Each row is a point on a landscape with many valleys, with its height.
From any point a ball rolls to the lowest of the 2 points nearest to it. It stops when none of these is lower. Distance is the straight distance between rows; heights are no part of it.
K395: [108 152 128 102  78 103 156 152 134 148 104 111 121 130  99 142 143  96
 145 142 123 140 125 128 129 112 100 143 173 184 130 161  96 102 116 107
 115 149]  (h 591)
K230: [109 102 115 168 139 127 191 167 129 158 123 137 153 147 128 161 103 168
 135 185 109  93 120 130 131 148 138  76 121 117 186 123 102 141 126  50
 126 153]  (h 645)
K738: [149  76 111 128 149 209  90 133 140 105 111 169  86  92 117 112 119 147
  84  93 163  86 131  72 114 108 158 133  91 116 126 103 182 184 126 161
 130 102]  (h 405)
K685: [120 143 170 120 104 146 170  91  79 155 135  80 198 179 156  78 151 122
 169  91 152 109  96 166 110 197  99 106 153 130 180 152 180 120 173 163
 170 139]  (h 124)
K185: [109  96  85 159 136 121 174 170 148 133 115 155 107 133 116 164  93 160
 120 175 107  85 134 105 131 128 171  79 121 124 179 106  93 169 118  51
 111 136]  (h 627)
K67: [121 140 134 171 185  77 165 138  96 174 147 129 181 183 167 140  87 152
 191 174 107 141 160 153 107 167 162  63 135  94 174 101 126 143 140  30
 128 144]  (h 564)
K772: [137 172  80 143 145  72  88 135 169 104 162 161 140 105 137 116 159 137
  92 152 115 180 130 163 156 118 147 135 133 117  36  76  47  81 102 154
 135  97]  (h 512)
K555: [ 97 100 132 136 113 171 182 143 119 142  96 136 104 126 111 147 104 130
 132 139 132  76 114 116 121 136 118  95 133 129 182 148 143 153 126 113
 138 151]  (h 286)
K901: [ 83 127 130  99  30  97 166 174 126 132 125 112 153 153 117 168 151  69
 152 111 147 124 117  93 135 120 103 142 171 175 120 184 134  70 119 146
 113 146]  (h 566)
K434: [130 158 171 124 151 135 151  95  96 153 136 113 176 141 132 102 123 154
 151 142 104 129 127 175 148 191  76 110 113 111 158 117 136 145 162 132
 167 163]  (h 691)
K673: [138 162  91 143 147 115  43 122 153  54 150 173 115 102 134 119 163 170
  65 135 126 155 124 136 136 125 166 176 107 109  56  72  65 103  95 143
 134 126]  (h 567)
K188: [110 130 138 145 191 156 126 130 108 165 107 135 126 150 170 123  82 146
 187 111 130 137 163 111  89 155 180  94 131  95 176 118 179 177 134  79
 110 110]  (h 666)
K658: [143  81  88 133 119  99 125 147 153 141 156 128 111 165 159 137 128 123
 139 113 189 140 126  78 101  88 156 135 165 132 124 164 163 117 115 123
  92  85]  (h 648)
K657: [138 147  85 144 133 113  96 135 170 100 155 163 122 105 132 110 163 148
  69 147 116 155 129 138 156 120 134 157 110 126  66  85  65  99 103 148
 140 108]  (h 541)
K803: [103 108 139 102  50 122 149 143 139 148 123 111 133 143 134 148 152  89
 132 110 158 118 104  86 127 107 100 154 155 158 147 177 164 104 136 161
 111 133]  (h 558)
K146: [149 121 173  99 160 154  88  93 105 138 149  90 145 112 175  92 108 119
 132  85 115 142 145 135 130 122 125 137 100  91 132 122 189 162 155 163
 141  90]  (h 540)
K391: [137  62  77 146 111 148 135 145 151 126 105 153  74 135 122 134 107 143
 101 129 172  93 134  87  88  97 180 110 154 130 157 143 134 163 125 106
 119  95]  (h 319)
K989: [156 142 146 119 141 102  86 111 134 122 143 109 133 123 143 105 131 130
 113 138  99 145 148 132 160 108 100 131 102 135 111 119 122 119 137 141
 134 105]  (h 504)
K890: [127 103 102 133  97 105 139 134 150 142 123 134 104 173 117 146 124 113
 163 116 183 131 133  89  93  88 153 137 181 136 134 202 157 110 126 117
  83 125]  (h 641)
K949: [110 186 185 131 143 168 137  81  85 116 130 126 166 123 116  97 132 153
 144 125  93 124 118 186 160 210  72 125 105 113 167 102 144 130 155 151
 160 182]  (h 704)
K151: [111 150 146 149 147 201 134 136 106  90  79 160  83  93  62 148 106 160
 109 147 124 115 115 163 130 159 138 172  98 116 162 127  96 160 131 103
 102 188]  (h 329)
K511: [119 182 149  96  86  71 121 135 168  95 184 136 144 119 125 137 174 107
 125 118  76 167 130 149 190 120  98 139 100 144  77 100  61  39 141 182
 134 129]  (h 625)
K237: [154 169 131 134 161  79 109 121 111 171 124 104 127 149 113 117 113 132
 201 140 114 167 155 131 106 103 148 132 163 154 126 130 114 140 100  63
 114 116]  (h 610)
K897: [176 155 132 122 174 155  54 113 118  99 124 144  97  95 121  87 122 144
 111  95 141 163 132 119 117 112 134 180 120 117  83 102 128 147 117 139
 110 105]  (h 391)
K10: [ 96 160 173 116  81 164 125  76 116 108 152 111 158 109 112 125 165 112
 119 111 111 116  97 138 147 157  55 157  93 134 135 131 152  84 155 209
 140 170]  (h 713)
K245: [149  55  92 152  97 119 116 145 166 147 149 137  98 165 165 134 127 130
 119  94 196 114 121  64  99  91 175 141 159 120 106 146 178 130 102 157
 105  74]  (h 655)
K205: [ 93 138 123 161 134 147 161 153 134 114 103 164 135  95 101 164 125 169
 106 187  98 101 123 144 164 157 119 107  81 115 153  94  87 149 138  82
 137 199]  (h 209)
K702: [135 162 149 102 120  44 158 128 112 146 150  85 176 170 122 159 129 106
 195 135  88 151 156 149 121 144  90 102 153 160 134 143 100  76 134 102
 153 144]  (h 664)
K257: [132 109 141 141 134 130 185 105 103 155 130 109 166 192 165 139 110 140
 192 124 154 114 127 124  94 164 137  85 150  93 179 159 194 123 153 115
 128 140]  (h 650)
K504: [133 174 113 134 172  84 127 137 119 171 108 120 109 132  95 108 109 123
 176 157 128 158 160 147  97 113 165 129 190 162 110 141  91 141 107  38
 111 123]  (h 601)
K538: [119 115 143 136 204 194 108 114  94 127  92 139 126 107 159 114 105 147
 156 126  99 123 138 132 131 165 154  92  86  94 167  74 171 188 149 101
 144 139]  (h 631)
K647: [129 148 108 139 170 155  83 140 123  51 117 179 105 107 113 131 145 182
  98 153  98 144 117 132 137 123 173 149  85 109 118  67 104 147 120 114
 117 146]  (h 611)
K85: [137 100 111 127 143 226  97 122 124  83  92 166  68  96  94 115 130 146
  94 105 156 108 117 105 110 123 162 150  91 122 127 107 149 181 130 144
 118 118]  (h 386)
K66: [108 122 121  80  36 103 134 173 140 122 147 111 145 151 125 138 170  66
 129 102 139 143 118 101 152 104  86 162 156 179 100 152 118  71 129 170
 126 123]  (h 575)
K624: [168 107 153 105  97  89 109 129 147 137 171  95 127 119 164 119 145  95
 102  82 148 153 118 111 144 102 110 164 112 129  87 136 146 118 127 183
 128  93]  (h 468)
K353: [120 118 150 148 162 136 151 107 106 171 134 116 152 184 168 119 100 139
 192 122 137 128 157 112  79 154 148  85 141  87 186 136 195 146 141  86
 125 125]  (h 657)
K134: [117  94 157  86  73 130 155  98 116 139 162  75 194 150 184 127 145  95
 137  81 146  96  93 122 139 157  99 119 133 104 151 167 202 108 152 206
 144 139]  (h 60)
K69: [174 185  83 125 197  73  63 118 132 145 124 142 128 121 108 108 143 117
 135 140 137 188 136 180 117 106 147 135 158 149   9  99  58 122  95 128
 132  78]  (h 654)
K645: [170 168  78 139 183  28  73 130 139 130 145 134 140 113 142 119 130 109
 113 141 119 185 155 190 148  96 160 107 151 136  18  97  42 117  96 135
 153  64]  (h 669)
K735: [120 135 115 126  98  93 141 127 131 150 106 121  99 149  94 133 129  86
 172 116 174 146 118 114  70  93 149 165 201 172 136 210 142 116 117 106
  86 140]  (h 636)
K358: [136  87 162  93 117 108 153  93 113 137 172  79 188 144 211 148 117 106
 141  81 125  99 103 131 134 141 119 100 124  81 153 154 210 121 159 181
 153  97]  (h 109)
K914: [119 144 148 122 119  95 166 135 106 162 119  96 142 158 125 138 107 116
 187 134 126 139 132 127 105 132  94 124 166 156 149 170 138 108 115 109
 119 155]  (h 624)
K305: [148 158 161 130 141  26 172 134  93 154 153  92 196 201 132 175 115 106
 206 160 111 144 153 159 116 164 117  89 152 155 141 146 106  75 140  70
 140 154]  (h 656)
K763: [108 153 160 112 119 125 118 125 107 162 100  92  93 136  80 112 113  92
 177  96 172 141 127 121  75  98 124 162 201 161 139 190 139 148 117 108
  91 147]  (h 640)
K884: [107 156 145 165 156 142 129 172 114 109  93 161 121  98  80 164 110 178
 127 181  99 112 110 161 165 155 131 130  90 114 159  92  70 161 135  67
 117 212]  (h 141)
K180: [108 193 112 110 115  96 120 141 177 129 129 142  96 105  80 115 166 109
 120 134 119 168 128 155 145 106  98 153 151 182  59 130  53  77 121 144
 128 131]  (h 619)
K563: [108 164  84  96  95 120 134 148 168 121 118 159  93 109  89 115 171  84
  97 125 149 152 116 147 133 108 102 166 182 177  42 135  58  72 116 154
 131 127]  (h 635)
K592: [115 182 146 106  94  86 104 119 160 106 174 117 144 101 105 127 167  94
 136  99  97 156 132 142 181 111  81 174 112 164  68 114  78  54 133 202
 131 121]  (h 606)
K560: [119  99 137 130 171 215 130 132 120 158  96 156  92 120 159 127  89 136
 164  94 150  98 140  94  89 143 177  79 103  99 184 117 200 196 127 120
 122 106]  (h 511)
K416: [109 113 112 139  68 129 184 138 148 140 112 123  67 147  80 151 106  94
 144 164 171  98 107 122  91 112 159 161 177 160 161 217 109 142 125 101
  69 136]  (h 576)
K766: [186 103  84 136 131  83  87 127 139 154 146 100 105 137 179  97 123 109
 105  74 195 156 129 110  74  95 163 169 171 110  43 140 142 131  88 148
 117  63]  (h 667)
K255: [173 183  93 146 178  64  47 128 133  98 148 142 140 104 140 110 150 132
 100 119 125 180 138 185 146 110 145 140 124 116  35  77  35  94  95 147
 131  70]  (h 476)
K317: [117  87  67 147 126 117 151 156 150 129 119 158  89 126 125 139 112 152
 101 176 133  99 136 110 118 101 179  94 139 127 146 130  90 136 117  62
 128 106]  (h 615)
K375: [ 85 119 159 108  59 160 145  86 129 113 149 116 175 120 140 124 173 100
 106 113 114  98 101 117 170 143  63 139  88 125 133 127 163 100 155 223
 143 157]  (h 705)
K929: [103  83 118 143 106 155 172 127 139 142 111 133 131 157 140 168 125 145
 156 128 152  83 112  91 111 131 141  82 128 119 181 148 178 134 134 123
 126 128]  (h 266)
K254: [133 146 100 133 163 147  55 124 132  33 145 176 110 100 132 121 158 190
  72 133  98 148 116 120 118 135 185 175  82 113  85  66  97 135 101 145
 127 135]  (h 592)
K655: [155 137 141 102 115  99  99 124 144 118 160 112 138 124 131 114 147 101
 108 106 120 148 136 127 164 103 101 153 109 153  84 130 115 104 128 168
 121  94]  (h 486)
K394: [ 80 156 159 143 125 200 143 115 109  86 102 155 109  92  70 149 127 169
 108 137 116 105 109 145 149 166 109 162  91 120 163 123 119 137 123 133
 111 199]  (h 302)
K38: [130 169 118 134 140 139  96 130 137  92 120 155 104  98  99 129 142 176
 104 151 115 145 138 133 154 129 128 147 106 129 119  94 102 133 119 110
 130 143]  (h 632)
K233: [139  79 116 137 138  69 154 136 142 123 163 121 171 166 180 169 108 126
 145 146 109 125 149 107 131 116 153  77 122 105 157 130 166 100 136 114
 124  82]  (h 495)
K128: [129 150 152 152 187 110 155 149  71 177 127 113 174 167 144 115  85 162
 191 155 106 146 152 160 104 184 141  91 129 117 176 107 105 169 130  36
 135 155]  (h 584)
K412: [141 178  83 123 168  90  81 130 143 125 107 160 108 108 104 103 146 135
 114 145 131 177 139 161 130 110 131 146 158 153  51 116  62 103 113 117
 133  95]  (h 634)
K678: [107 148 168 128  97 122 157 125 126 137 121 123 167 130 122 137 135 130
 115 156  94 130 136 143 156 156  60 120 106 140 150 122 111  91 146 125
 144 168]  (h 665)
K964: [110 130 136 133  95  91 170 136 114 153 111 112 112 155 102 152 107 106
 172 140 152 129 129 119  90 106 126 143 186 166 140 205 128 101 123  73
  96 158]  (h 633)
K972: [132  73 121 120 126  88 148 132 148 126 162 110 162 144 194 161 125 126
 119 148  89 107 128  94 153 128 134  79 101 102 160 109 157 111 140 141
 160  98]  (h 465)
K380: [135 134 159  95 102  98 141 120 122 142 149  85 169 145 148 139 148 104
 143 128  99 137 126 134 153 136  78 119 116 136 132 140 147  98 133 136
 156 121]  (h 684)
K759: [116  85 132 126 116 124 174 121 135 123 149 120 183 143 176 159 140 130
 112 166  83  92 121 117 166 152 102  73  92 106 169 100 145 114 153 143
 181 139]  (h 425)
K3: [125 130 137 148 190 177  90 116 113  59 132 175 125  94 141 122 127 173
 123 149  74 129 119 126 151 148 164 102  63  86 146  48 161 164 145 125
 140 147]  (h 630)
K86: [127 123 159 100  81 149 109 109 140 112 162 115 127 110 129 105 159 106
  89  83 138 126 105  96 172 120  86 175  97 127  92 134 171 121 143 216
 125 130]  (h 501)
K191: [126 117  97 151 134 174 120 141 138  88 100 170  94  95  93 135 118 164
  85 179 107 100 124 115 151 113 160 112  89 132 145 101 105 165 125  91
 131 139]  (h 736)
K822: [106 109 161 100  88 122 142 113 121 128 139 109 163 140 144 134 158  95
 124 114 114 110 121 119 152 130  62 130 122 135 135 146 167  97 148 180
 147 140]  (h 694)
K895: [192 133 101 121 148  42  95 133 148 129 165  99 126 120 165 115 137  95
 110  98 134 175 141 158 134  98 134 142 148 145  27 115  75  93 107 158
 145  58]  (h 692)
K92: [210 109  95 138 137  80  80 132 146 150 150  78 123 130 190 108 121  97
  81  80 187 153 141 135  94  77 144 155 149 114  26 119 115 117  99 171
 144  66]  (h 672)
K36: [102 119 148 144 137 159 202 125  88 170 118 114 169 163 125 116 117 148
 148 129 129  96 106 158 109 194 106  93 143 122 187 141 157 156 142 107
 160 171]  (h 198)
K120: [117 103 140 112 123 189 109 120 117 160  99 132  83 119 108 109 113 131
 128  81 172 115 115  97  87 108 153 128 147 121 158 149 184 192 131 143
  98 122]  (h 536)
K33: [ 86 136 109 167 134 161 156 149 145  88 125 183 130  83  96 171 128 168
  93 190  82  74 115 115 176 144 139  95  59 109 154  80  95 139 142 120
 149 208]  (h 270)
K571: [115 142  90  90  85 148 120 150 165 128 108 164  61 108  79 111 160 107
  69 122 176 136 120 153  97  97 104 183 185 158  54 153  63 106 105 166
 122 129]  (h 643)
K449: [ 98 117 105 114  45 130 177 165 143 141  99 130  71 138  94 155 131  86
 116 147 176 112 106 117  97 100 146 166 185 159 122 202 101 117 112 124
  96 129]  (h 571)
K927: [186 183 119 136 197  85  20 117 116  97 140 147 132 101 142 100 127 143
 127 111 129 194 141 187 126 113 163 146 113 108  41  82  76 120 104 142
 126  79]  (h 445)
K406: [141 139 133 117 153 201  63 114 125  91 106 156  91  94  94  98 136 160
  96  97 140 139 123 115 121 115 143 185 109 120 117 110 150 161 132 142
 107 132]  (h 364)
K409: [139  74 158  97 122 138 144  93 136 142 165  89 165 128 184 135 129 105
 128  90 138  97  83  92 139 123 133 104 126  87 154 130 208 127 144 191
 143  96]  (h 156)
K943: [119 109 103 144 106  93 196 161 145 138 122 134 124 163 131 174 113 126
 134 167 134 117 132 105 117 105 147 111 147 146 165 158 115 101 122  73
 110 139]  (h 594)
K824: [107 176 132 114 102  96 128 144 152 134 117 119 134 123  89 123 151 103
 148 139 104 162 134 140 151 111  87 143 140 177  99 119  77  90 124 131
 127 153]  (h 605)
K260: [124  82  96 150 120 157 155 137 144 142 117 159  86 145 131 147 102 137
 149 135 158  92 126  89  96  95 163  93 146 124 167 156 165 143 138 112
 106 101]  (h 297)
K925: [111 138 141 145 108 107 186 147 112 165 110 125 117 160  95 150  96 108
 176 145 130 119 119 149  83 130 117 129 172 158 159 185  96 118 123  44
  96 173]  (h 638)
K717: [ 91 133 157 129 144 224 127  89  95 115  74 142 127  94  97 110 127 136
 124 104 127 100 107 145 135 185  99 130  97 110 168 119 175 166 155 157
 131 171]  (h 559)
K962: [131 158 124 107 114 135 109 135 121 144  97 105  79 113  72  93 129 101
 133 106 173 140 130 131  78  86 124 171 203 168 102 184 122 148 112 114
  97 130]  (h 644)
K482: [129 137 152 144 208 218 100 104  91  80  97 162 125  93 143 128 121 169
 147 130  85 124 112 123 136 174 163 107  67  82 159  58 168 167 140 126
 127 165]  (h 604)
K950: [159  95 153 118 117 137  97 113 136 112 173 113 129 105 145 110 133 113
  86  98 140 140 125  99 149 101 109 162  99 120  92 125 176 139 134 192
 136  94]  (h 485)
K572: [163 163 136 122 160  72 110 119 111 150 152  98 152 140 140 120 110 120
 179 140  86 168 169 151 133 104 138 106 146 134 129 112 110 135 121  87
 128 107]  (h 623)
K337: [145 192  87 132 177 106  57 132 135  90 114 186 106 103 107 114 150 161
 103 137 145 172 134 162 115 126 146 156 146 126  27  90  57 108  86 132
 128 119]  (h 614)
K234: [124 103 102 144 149 156 124 147 142 112 113 155 109 112 129 126 128 151
 110 142 112 110 142 102 143 113 150 106 100 117 150  96 130 167 124  94
 132 111]  (h 725)
K461: [140 150 139  97 100  47 130 146 166 104 185 123 164 133 154 147 156  91
 111 128  87 163 145 153 211 100 115 113  99 141  93  87  56  49 150 165
 146 105]  (h 646)
K656: [156  68  91 131 128 180  82 139 161 106 117 141  93 109 117  98 127 142
  63  84 178 104 137  73 112 105 151 157 112 116  80 115 151 166 117 178
 142  99]  (h 426)
K259: [162 141 108 110 153  46  99 129 140 144 161  97 141 140 146 112 124  94
 151 125 122 180 157 143 135  90 142 133 153 165  64 136  91  98 116 127
 145  68]  (h 703)
K8: [177  93 115 116  95 104 100 147 159 126 169  96 117 137 164 106 139  98
  79  77 175 137 119  97 122  98 130 181 130 132  57 138 146 128 104 197
 136  83]  (h 454)
K581: [121 143 151 133 157 198 124 137  95 112  57 138  67 102  62 130  88 139
 128 146 132 133 128 171 111 142 140 165 122 127 170 137 113 193 129  80
  96 171]  (h 351)
K695: [114 114 153 137 121 152 173 124 109 151 103 124 151 134 119 129 112 153
 141 137 106 106 125 132 130 157  97 106 122 125 168 129 137 145 130  95
 149 162]  (h 246)
K175: [133 160 162 125 145 106 140 129  85 177 123  94 145 141 112 118 108 137
 175 138 112 141 149 156 107 154  93 119 153 139 161 137 136 145 129  81
 137 147]  (h 613)
K861: [113 115 135 157 119 113 196 160 106 169 121 128 130 166 106 164  90 135
 141 165 121  95 123 142 105 152 125 104 143 133 188 159 105 137 129  54
 117 170]  (h 649)
K136: [115 149 152 118 100 155  84 111 141 105 139 131 119  95 100 116 166 127
 100 100 134 140 122 101 137 111  83 183 105 137  96 126 134 111 121 183
 116 128]  (h 517)
K45: [143 140 152 116 120  57 155 125 120 133 149  93 186 159 162 155 120 111
 167 140  94 147 145 134 142 126 106  91 132 143 134 150 134  87 129 114
 144 123]  (h 673)
K381: [116  72  83 125  87 172 142 132 162 117 104 143  58 113  97 131 119 127
  86 122 163  80 123 102  95 102 160 140 132 139 140 161 115 169 129 129
 116 113]  (h 336)
K603: [135  86  95 133 133 138 101 131 148 114 137 141 130 114 149 113 128 147
  90 148 114 128 135 106 162 118 133 111  91 120 135  92 139 133 128 123
 137  99]  (h 714)
K388: [112 131 118 149 106 127 180 156 137 155  90 128  68 126  78 143  96  99
 144 166 146 111 122 152  76 113 164 155 194 139 165 188  85 142 103  66
  90 132]  (h 582)
K463: [106 116 163 115  89 179 118 106 106 166 102  96 110 126 116 107 126 115
 137  85 164 115 113 121  92 122 110 137 142 127 157 163 190 167 132 142
 103 138]  (h 544)
K269: [ 92 119 123 127  72 109 187 173 141 146 106 129 115 146 114 154 137  98
 115 157 128 118 120 118 127 113 117 136 158 169 148 175  97  99 123  96
 105 142]  (h 580)
K322: [106  89 113 156 124 206 157 115 148 103 123 167 134  76 109 154 142 144
  99 141 105  50 107  86 155 157 122  81  74 109 168  96 157 138 145 160
 166 166]  (h 423)
K164: [ 92 121 135 132 124 185 130  97 140  81 133 175 142  69 115 144 144 154
  98 154  92  85 112  97 160 156 120 123  68 118 141  92 153 128 130 167
 153 163]  (h 378)
K263: [126 135 167 143 170 136 150 114  90 175 113 110 156 165 129 122  89 147
 174 136 116 132 159 148 106 180 125 100 143 113 175 122 139 162 132  68
 136 159]  (h 600)
K790: [ 87  91 107 112  43 136 171 159 129 137 107 121 101 135 112 153 141  97
 122 113 167 105 107  96 114 100 125 157 164 159 137 198 130 110 131 152
  91 145]  (h 565)
K114: [153  87 110 123 140 104 102 136 141 108 172 136 138 117 170 121 121 119
  76 134 105 123 136 110 178  95 144 117  84 109 102  98 132 133 134 150
 147  79]  (h 700)
K960: [118 107 158 103  80 143 163  78  96 145 130  78 201 156 169  99 150 104
 153  85 149  87  76 150 128 185  98 115 149 120 176 163 204 123 164 185
 155 134]  (h 94)
K577: [116 162 171 115 119 163  89 101 120 121 129 128 128 108  93 107 149 134
 124 114 116 139 135 127 154 123  73 163 105 130 123 133 148 123 136 165
 131 146]  (h 532)
K100: [ 98 178 187 120 118 160 129  68 102 111 139 125 165 110 110 105 151 142
 141 120  91 120 107 168 162 185  57 139  87 111 142 127 154 108 148 183
 147 187]  (h 715)
K103: [112 134 156 131 179 238 109  81  96  91  86 149 121  94 126 110 130 151
 138 109 107 104 110 121 137 183 133 120  82  89 164  76 186 176 143 152
 136 159]  (h 579)
K340: [155 127 160 101 149 113  92 106 111 137 140 103 145 111 164 115 123 114
 131 103 117 152 145 144 139 106 104 127 111 113 128 128 144 141 146 152
 128  91]  (h 523)
K845: [123  97  80 132 120 110 161 148 157 137 122 135  99 144 124 139 120 140
 122 153 132 120 140 105 110  92 157 130 154 133 143 161 124 129 114  76
 110 115]  (h 603)
K21: [114  91 128 133 149 206 112 130 124 150  83 142  71 121 125 127  97 139
 138  95 167 105 135 102  79 121 179 102 142 109 171 142 178 204 121 112
  99 106]  (h 527)
K231: [123 109 126 147 187 164 134 131 112 139 107 128 128 138 158 124 100 152
 154 135 117 117 148 122 118 155 153  87 114  97 173  94 164 175 132  75
 129 109]  (h 653)
K141: [117 153 162 129 114 122 177 118  99 138 125 110 192 155 125 112 144 140
 122 159  93 120 112 169 157 190  58 103 104 131 167 121 116 106 161 138
 166 184]  (h 677)
K537: [118 116 137 130 109  95 184 127 119 143 142 107 180 187 151 155 125 134
 179 137 129 112 129 125 122 161 109 104 150 124 174 164 173  89 144 121
 131 149]  (h 637)
K605: [169  76  96 133 111 135  79 145 155 132 144 113  99 118 152 101 131 122
  70  89 196 121 123  85 117  98 133 172 116 118  54 106 152 148 106 189
 142  93]  (h 441)
K387: [112  83 118 148 146 194 163 123 135 141 108 164 114  91 126 143 124 134
 119 133 113  57 109  90 139 150 135  65  96 101 185 102 167 156 139 140
 156 135]  (h 462)
K469: [118 112 138 110  81 137 133 120 120 157 115 108 130 149 120 127 131 111
 145  99 156 118 112 106 108 112  99 143 145 138 143 172 170 131 120 147
 111 128]  (h 550)
K618: [139 137 124 122 163 188 109 143 120 120  63 141  45 101  81 110  98 138
 122 139 149 142 143 143  95 129 166 162 145 124 140 143 107 188 132  73
  92 129]  (h 366)
K76: [122 157 133  91  73  94 127 153 152 118 149 112 134 125 114 129 168  62
 137 100 120 164 120 118 169 103  71 164 137 176  74 133  88  65 141 173
 124 123]  (h 587)
K720: [105  82 128 125 145 216 140 118 119 134  96 148 100  98 130 127 113 133
 131 106 133  75 119 101 127 143 156  86 110 103 186 102 186 182 128 130
 146 128]  (h 489)
K424: [152 100  99 156 166  69 127 127 128 133 168 119 159 174 183 146 109 129
 163 145 126 148 159 113 119 107 175  88 128  89 157 121 159 112 125  93
 110  67]  (h 515)
K643: [143 105 117 161 171  75 154 129 115 157 159 124 160 181 183 146  98 144
 181 168 108 134 165 127 116 130 164  64 128  86 173 114 136 119 133  60
 100 113]  (h 539)
K362: [125 139 164 138 137 151 189 103  82 163 127  89 193 179 130  77 129 126
 156 110 135  99 107 177 124 208  94  97 148 126 196 137 167 149 168 140
 170 160]  (h 155)
K77: [116 101 107 122 121 187 124 138 130 134  77 128  53 105  90 120 108 130
 101 127 158 106 138 125  90 107 154 148 150 139 144 154 120 189 114 102
  97 114]  (h 350)
K431: [153 120 119 115 114  49 118 143 152 104 187 118 172 127 179 139 134 104
  85 134  81 164 143 138 187  96 129 117  88 126  94 113  87  67 152 156
 155  78]  (h 663)
K526: [179  59  85 147 129 111  95 143 154 146 144 118 102 158 178 106 119 127
 103  78 210 126 134  84  79  96 173 144 164 113  67 133 153 152  91 150
 106  70]  (h 659)
K994: [108 150 180 125 120 186 113  85  98 139  95 120 134 112  94 105 134 134
 134 112 130 127 129 151 133 158  71 143 110 115 142 136 170 146 133 150
 128 162]  (h 545)
K140: [ 79 156 148 138 128 193 139 103 122  93 118 149 140  91 100 149 143 174
 103 137  96  95 115 117 154 171 104 139  80 117 152 100 140 130 129 156
 134 188]  (h 337)
K116: [166 166 160 113 166  38  92 109 100 140 164  86 172 122 168 136 101 125
 166 132  85 167 165 176 148  97 134  81 120 126 126 111  91 124 145  95
 144  91]  (h 639)
K224: [192 125 122 137 118  70  91 133 142 119 173  92 121 114 178 102 125  94
  82  73 144 164 131 146 133  84 134 159 125 123  31 126  91 100 112 189
 149  64]  (h 681)
K857: [ 96 120 108 146 118 138 140 138 152  91 140 163 157 101 122 149 145 159
  81 182  83 100 125 104 181 134 121  93  72 118 148  83 116 113 146 128
 146 160]  (h 331)
K958: [113 107 122 140 116 142 175 140 141 131 125 142 152 126 131 156 136 146
 109 189  90  96 134 117 161 155 106  66  90 123 168  89 124 125 140 112
 164 161]  (h 381)
K210: [122 150 117 140 158 116 154 144 126 164  92 117  67 121  75 122  97 103
 162 164 134 142 137 156  74 113 167 142 200 157 134 173  77 153 108  41
  92 131]  (h 593)
K620: [113 190 104 122 155 123  68 125 140  60 138 169 102  93 111 128 175 179
  88 134 129 164 108 153 120 146 170 179 128 130  48  89  56  91  67 149
 129 133]  (h 590)
K25: [168  89 106 136 139  57 115 147 143 113 179 119 150 128 199 139 128 112
  87 148  88 149 144 138 174  95 148  92  87 108 116  91 107 100 138 139
 143  76]  (h 682)
K368: [126 147  97 106 107 149 104 129 148 125  94 142  57 101  74 106 142 110
  94 121 174 138 117 143  91  97 119 177 183 161  98 172  85 128 118 133
 117 122]  (h 652)
K105: [137 127 143 133 120  66 187 136 103 148 147 109 200 211 141 174 118 116
 181 154 118 130 145 137 120 170 121  97 154 135 155 172 136  80 143  89
 134 157]  (h 647)
K606: [119 160 144 131 130 127 121 120 134 113 124 141 149 114 113 134 137 146
 117 164  94 136 135 127 172 135  98 139  96 140 134 111 107 121 123 119
 123 170]  (h 651)
K870: [191 184 141 127 192 127  25 110 109  84 138 132 110 103 127  86 128 149
 126  82 123 186 144 158 124 127 146 175 112 118  53  94 108 134 110 139
 119  92]  (h 417)

For each start below, name the point where the ball stops.
K128 | K884
K10 | K537
K224 | K964
K949 | K673
K234 | K394
K116 | K394
K66 | K394
K259 | K394

Call two points neighbours if one is among the 2 nearest of the other. Go from one point of each pair to the other, from neighbour to neighbour, staying as low as possible. Name the highest point that can't be avoided.
K134 / K537 | K45
K537 / K406 | K188
K269 / K929 | K861
K394 / K884 | K151
K929 / K394 | K618
K929 / K134 | K555

For each start below, name every point that the ball comes to, in order.
K895 | K224 K92 K766 K526 K245 K658 K890 K735 K964
K100 | K949 K434 K141 K678 K606 K38 K647 K254 K673
K76 | K66 K901 K803 K469 K463 K120 K21 K560 K720 K387 K322 K164 K140 K394
K790 | K803 K469 K463 K120 K21 K560 K720 K387 K322 K164 K140 K394
K914 | K175 K263 K128 K67 K643 K424 K233 K972 K759 K958 K857 K33 K205 K884
